Points, in no order, along strands that fork, close into loops and pass close to each other.
Points whose rows are less than 93 apart are linked; no others are. Some points are linked to none.
zediv: [ 25 -13 -43 -30  10  41 -36 -41  42 -74 -47   4 -22  -7  10   0  11  -3
  -5 -43 -13 -19  15  24  24]
gofa: [ 24  -6   1 -19  -2   1 -35 -37   6 -54  -7  17   7 -30   8  -5  -6   6
   8 -16   6 -15  23  14   2]
rik: [-13  14  40  -9   6 -59 -43 -37   4 -19  39  -4  55 -28  27 -37 -21  62
  15  49   6  -1  24   4  -4]
Kasi: [-43  -2 -17  27  16  -2 -29 -30  28  30   6  -7  47   3  67 -19   5  20
 -26  -7 -27 -20 -30 -27   3]
gatar: [ 13  22 -27 -33 -23  17 -41 -59  -9 -12  -2 -16  21   0  21 -29  -3 -18
   8  31  14  18  31  -3  16]
veg: [  8 -11 -58   9  42  43  45  55  27  30 -47  29   8  59  24  22  33 -23
   0 -38 -19 -17 -26  13  19]
Gaf: [-34 -10  61  38  12 -41  36  46 -11  18  -5 -15 -11 -29 -37   7 -10  26
   4 -19 -26  20   7  40 -52]
bepu: [-14 -17  34  22  22  -8  18  44 -14  27 -21   2  -9 -13 -19   6   4   6
   1 -12 -27  27  29  61 -41]
rukug: [ 24 -26   3 -17  46  12 -10  24 -33  68 -72  24  41  12   8  -3  11  -8
  27  18 -11  24  71  66  -8]
rab: [ -6  26 -43  -8  -6  25  50  53  -5  18  -6 -13 -57  46 -43   5  28 -51
 -10   4 -16  33 -18  32  -6]
pagod: [ 17 -12 -49  22 -16  -5  45  35   4  12 -21 -15  68   6 -16   4   1  -4
  -8   2  -8 -35 -88 -21   9]
pelen: [  9   8 -31 -14   4  18   2  -3  -7  35   3  14  61  27  41  -9   2   3
  19  13  38  -8  -8 -49  33]
vebem: [ 27   5 -51 -22  -6  30  18  34 -23  11 -39 -11  -6  23 -36  -4  18 -36
  18   4  -3  36  11  35   6]
Katez: [ 28   4 -23 -22  -9  19 -14 -24  -9 -22  -8   7  13   2   0 -14  -2 -11
  17  -3  15   3  20  -3  15]
mafaz: [  4   5  43  19 -15 -31   7   8 -14 -13  60   1 -45 -17 -27  18  -9   8
  -3   6  26 -18 -16 -38 -15]
dukuf: [-16  -2  43  -6  33  23  -4  31  14  53  16  41 -55  35  29  33  19 -14
 -13 -19  -8  24  57  31 -23]
beli: [ 44  -5 -16   4 -17   4  25  12  12 -51   5  11   0   0 -20  14 -12   4
  11 -21  29 -42 -31 -46  26]
Fep: [ 16  24 -55 -28 -16  31  29  33 -18  27 -28 -19 -47  41 -36  -2  25 -61
   6  21  -6  51   6  40   9]
fetu: [ 20  -7  20 -23 -10 -11 -46 -39  28 -87  10  28 -44 -47   5  21 -19   5
   7 -17   7 -33  13  -4   5]
puge: [  0  -5 -49  -3 -11 -30   9   9 -42  22 -42 -38  73 -12 -32 -46   3   1
  32  34 -14  16 -16  37 -11]
vav: [ 17 -14 -65   2  31  39  25  30  -9  50 -57  13  39  40  36   4  23 -21
  15 -13  -4  -6 -21  -1  30]
tasub: [ 10  20   0 -31 -21  39  13 -10 -21  16  42  -1 -17  40  21   0 -15 -21
  12  18  66   0  -3 -91  50]
lor: [  49    1    9  -18  -30   15   47    8   -3  -23   32    3   -7   21
   -3   22  -32    3   17    5   73  -32  -23 -101   59]
Kogi: [-29  -3  13  43  -7 -30  43  48 -29  29   9 -32  13 -15 -38  -2  -4   3
  -1  11 -11   9 -38   3 -34]
lim: [  0   6 -51  -8  24  49  17  25  20  22 -45  18 -12  46  16   9  34 -35
   0 -21 -24  12  12  32   9]
rovam: [-21  11 -15  -3   3 -19 -47 -68  -2  10 -20 -23  72  -9  33 -50  -1  25
   0  34 -32  16  27  26  -6]
Meka: [ -5 -19  66   4  24 -22 -29   0  14  -9  25  39 -35 -29  24  31  -6  29
   2 -27  -5 -19  35   4 -28]
Kagov: [-31   8  40  -3  16   7  -7  12  32  -6  14   0 -81   4   1  26  13 -17
 -34 -17 -41  27  15  43 -33]
Sula: [ 19  -7 -24  23 -13   0  29  20   4 -28   8  -3  -1   0 -27  15  -2  -3
  -5 -18   8 -29 -47 -25  10]
bef: [ -9  -8  -7  30   1 -11  22  32 -12   1   0 -13  13  -8 -24   5   3   3
  -3  -9 -10  -1 -33   7 -17]
bagur: [ 50 -10   6 -18 -18   2  53  11   8  -3  23   4  48  27   6  12 -29  20
  25  27  76 -39 -28 -99  56]
matip: [-13 -21  39   8  20 -37 -23 -18  10 -15  -5  21   8 -43  18   1 -12  31
   4 -22 -18 -13  27  27 -29]
tater: [ -8  23 -22  -1 -35  15  -7 -20 -15 -10  25 -26 -37   6 -19 -10  -1 -27
 -22  11   8   9 -29 -24  17]
dibu: [ 15  24 -23 -14 -33  23  22   1 -27   2  22 -15 -13  17  -7  -7 -11 -27
   1  15  42   3 -29 -63  38]
guzu: [-24   6  13  40 -20 -26  53  52 -34  40  30 -30  -5   3 -57   4   3  -5
 -12  22   0   1 -63 -18 -19]
tado: [-40  -6 -17  21  11  19 -14 -14  31  14   9  -4 -10   6  43   7   8   1
 -29 -24 -27 -14 -28 -19  -4]
nesab: [ 29  -8 -23 -25  18  37 -32 -38  -7  -9 -43  22  24   8  30  -9   4 -11
  21 -15   5  -6  53  22  20]
koz: [  6 -10 -59  14  -9 -18  20  25 -18   8 -32 -25  78  -9 -25 -27   0   1
  13   9 -13  -2 -53  13  -2]
savid: [ 22  -5 -35 -19  22  46 -11   0  -6  12 -47  22   5  24  23   3  19 -24
  11 -17 -10   8  43  29  13]
duv: [ -3 -13  52   1  41   6   8  37  31  10  25  51 -65  13  15  46  16   4
 -12 -42 -11   1  42  21 -27]
zivi: [ 43 -20  -1   6  -1 -17  13  -1  17 -39  18  30  39  -5  14  12 -14  30
  20  -9  47 -50 -21 -55  36]
libis: [ 26   6 -25  13 -11  18  45  41   6 -24   5   2 -42  23 -43  19  15 -23
  -3 -17   8  -7 -37  -7   7]
zozek: [  6  -9  -2  -9  28  24 -49 -55   2  13 -36  21  33   1  48 -14   8   2
  -2  -3 -21   3  54  28   1]
Gab: [ 22  27 -26  -6  -9  18  74  57   6 -12  14  -2 -75  45 -80  10  24 -46
  -4  -3   9  13 -31  23   2]
gul: [ 27  24  33 -14 -39 -42  -8 -23  -7 -40  73   0 -20 -12 -15  -8 -34  15
  12  43  66 -26 -11 -78  40]
Dab: [-67  15  -1  32 -29 -25 -15 -22   7  -3  19 -48 -13 -29  -6 -16 -15  14
 -41   4 -34   0 -51 -11 -26]
rapun: [  9 -12   4   2  12  12 -17 -11  41 -60   8  33 -51 -16  21  32  -1   6
  -6 -43  -1 -38   4  -5   4]
Laso: [-14 -11  47   4  13 -33 -24 -12 -18   6 -15   0  29 -32  -4  -7 -13  23
   1   3 -22  20  37  50 -35]
moki: [  0  37 -30 -15 -43  17  -2 -20 -28 -11  17 -43 -63   4 -66 -11   6 -44
 -18  20  -2  37 -12  12   5]
tisaz: [-74   9  27  40  -9 -28  -6 -13  10  29  10 -44  13 -23  12 -20  -9  18
 -28  -5 -35  16 -27  -6 -35]
Nikeb: [ 25 -10 -38  -6  23  31  21  13  -7  36 -36  24  56  30  49   1   9  -3
  24  -5  29 -16  -5 -34  43]
Deg: [ 22  36 -46 -29 -41  39  16  -6 -42   6  -2 -37 -40  23 -43 -13   4 -55
   8  28  24  42  -1 -14  29]
gezim: [-19   5  15  14   0   3   1  12   9  -6  23   2 -56  -3  -4  20   5 -12
 -22 -17 -13   3  -5   9 -18]
leg: [-17  25  36  -9 -16 -62 -44 -42   1 -35  63  -7  23 -26  11 -36 -22  44
   9  57  23   2  10 -12   3]
gased: [-13 -12  85  -5  16 -16   2  34 -26  31 -20  10 -17 -21 -29  14  -9   3
   0   3 -21  63  61  68 -61]
mepo: [ -4 -19  65  19  29 -22   9  33  25   8  36  38 -58 -11  12  47   5  25
   5 -40  -7 -18  17  -2 -39]
mopo: [-13 -17  84  -9  20 -24 -23  -7 -10  12 -26  13   7 -34   4   6 -18  26
  -3  -3 -25  39  59  62 -50]
Pona: [ 19 -14 -31 -14   0  31 -24 -20  50 -93 -13  21 -49 -12  13  27   2   2
 -13 -51  -5 -43 -10 -11  25]
Tuzo: [-23   3  45 -32  17  17 -34 -15  39 -16  -7  13 -79   2   7  32  13 -23
 -43 -11 -33  39  37  61 -35]
Rep: [ 17 -30  10  -1  29 -11  13  39 -46  37 -50  14  61  -8 -23  -7   6   9
  39  12  -2   8  42  53 -15]
zag: [ 36 -12  25  -5 -15 -31  22   5  22 -19  50  21  48  11   8   8 -18  42
  20  24  64 -52 -36 -89  50]
furas: [   0   -4  -54   33  -22    1   47   39    5   -1   -2  -29   27   10
  -31    6    6  -24  -32   -3  -21  -30 -108  -27    5]
sopi: [ -5  12  27 -18  -9   9 -40 -40  -1  -3  35   9 -37 -10  26   9  -3 -10
  -9   1  14   7  27 -17  -5]
rorum: [-13  14  27 -30  24  41 -11   5  30  27  -6  31 -65  39  19  21  28 -35
 -31  -8 -27  42  57  56 -23]
Nonu: [ 19  -5 -45 -24   4  40 -54 -68  37 -57 -39  10   6  -2  42  -7   3   1
  -2 -31  -5 -30  20  -2  30]
tizaf: [-44   5  -6   8 -23  -1 -34 -42  25 -34   5 -37 -48 -27  -5  -8  -3   1
 -39  -7 -35   2 -25   6 -18]
par: [-20  10 -26  41 -29 -19  51  40 -17  16  17 -44   1   1 -57  -3   1 -10
 -36  12 -21  -9 -93 -20  -7]
Rus: [  3 -17 -26   4  11 -19  14  25 -44  49 -48 -16  72  -8 -13 -27   7   3
  38  34 -14  20   9  43 -14]
Dumod: [ 32  -8  50   9 -20 -23  22   8  -8 -15  71  19 -54  -5 -25  30 -10   9
  13  11  61 -28  -9 -71  15]
mab: [ -6 -39  26  24  46 -29  23  45 -24  46 -46  14  59 -19 -13  -6   0  39
  24 -11 -23   1  33  60 -32]
Lipa: [-24  -2  28  33 -11 -27   6  11   8  -9  46  -1 -43 -18  -9  19 -10   7
 -16 -13  -2 -21 -33 -26 -21]
Fub: [-14  -2 -38   2 -13 -14 -23 -31 -16  -2 -35 -31  58 -11  -3 -42   5   9
   5  21 -34  15   4  37 -15]
Memen: [-70   7  16  32   2 -32 -26 -36  19  32   9 -28  36 -21  47 -24 -12  38
 -26  -6 -39   1 -20  -7 -24]
sut: [  46    5   34  -16  -31  -13   26   -8   -2  -33   56   12  -31    5
   -7   11  -32   17   24   16   83  -33   -1 -100   50]
pev: [ 10   9  -6 -21  -1  27  -2 -12  -2  23  29  15  30  32  48  -4  -9  -3
  13   9  58 -12   2 -73  46]
pom: [-31  17  11   4  20 -42 -48 -56  13   2   9 -11  81 -16  38 -52 -12  58
   4  41 -19   9  21  16   3]
teluf: [  4  -1 -12   5  -9   5   5  15 -21   2 -12 -14   5  -7 -33  -4   9 -15
   8   4 -10  20  -4  29 -16]
deno: [-36   1 -11   9  -5   6 -40 -38  27 -21  14 -12 -17 -10  34  -3   4   2
 -26 -19 -23 -20 -15 -12  -3]
vef: [  0 -20  21   0  33  15  -2  25 -12  38 -56  18   8   7  -4   7   8  -1
   2  -8 -35  30  59  79 -28]
muz: [  3  31  28 -18 -30 -42 -35 -37  -7 -41  72  -5   1 -24  -1 -25 -24  14
  10  52  45  -6   5 -34  25]
vud: [  6  27 -39 -33 -43  32 -13 -42 -29   9   5 -28  -1  13  -5 -27   2 -40
  12  33  22  36  15 -22  27]
Vegu: [  1  -7  -8 -22  12  25 -70 -79  27 -23 -30  13   1 -10  49  -3  15   2
 -19 -11 -25 -10  48  15   8]
toru: [-38 -22  48  48  32 -47  30  44  -7  40 -31  -6  52 -36 -18  -6 -11  42
  13 -21 -31  12   5  38 -44]

How many points has the smallest loop of links through each point below? Write - if it is on no loop.
nesab => 10
furas => 22
Deg => 16
Kasi => 7
toru => 7
Gab => 8

A piece is two or more points that can be reached from each other along the links. Count, over all rows, the pieces, the separate loops (a circle has one, a figure eight two, a Y none), the forks (points with three links) and the tips (points with one).
pieces => 3
loops => 7
forks => 8
tips => 0

Name the points in between on the shortest way along the links from the first point to the second, in order.
tater / Nonu => moki > Deg > vud > gatar > Katez > nesab > zozek > Vegu
mab / Dumod => Rep > Rus > puge > Fub > rovam > pom > rik > leg > muz > gul > sut
rorum / Rus => dukuf > duv > mepo > Meka > matip > Laso > mopo > gased > bepu > vef > rukug > Rep
teluf / Rus => bef > Kogi > guzu > par > furas > pagod > koz > puge
savid / pev => lim > veg > vav > Nikeb > pelen
dukuf / gul => rorum > Tuzo > Kagov > gezim > Lipa > mafaz > Dumod > sut
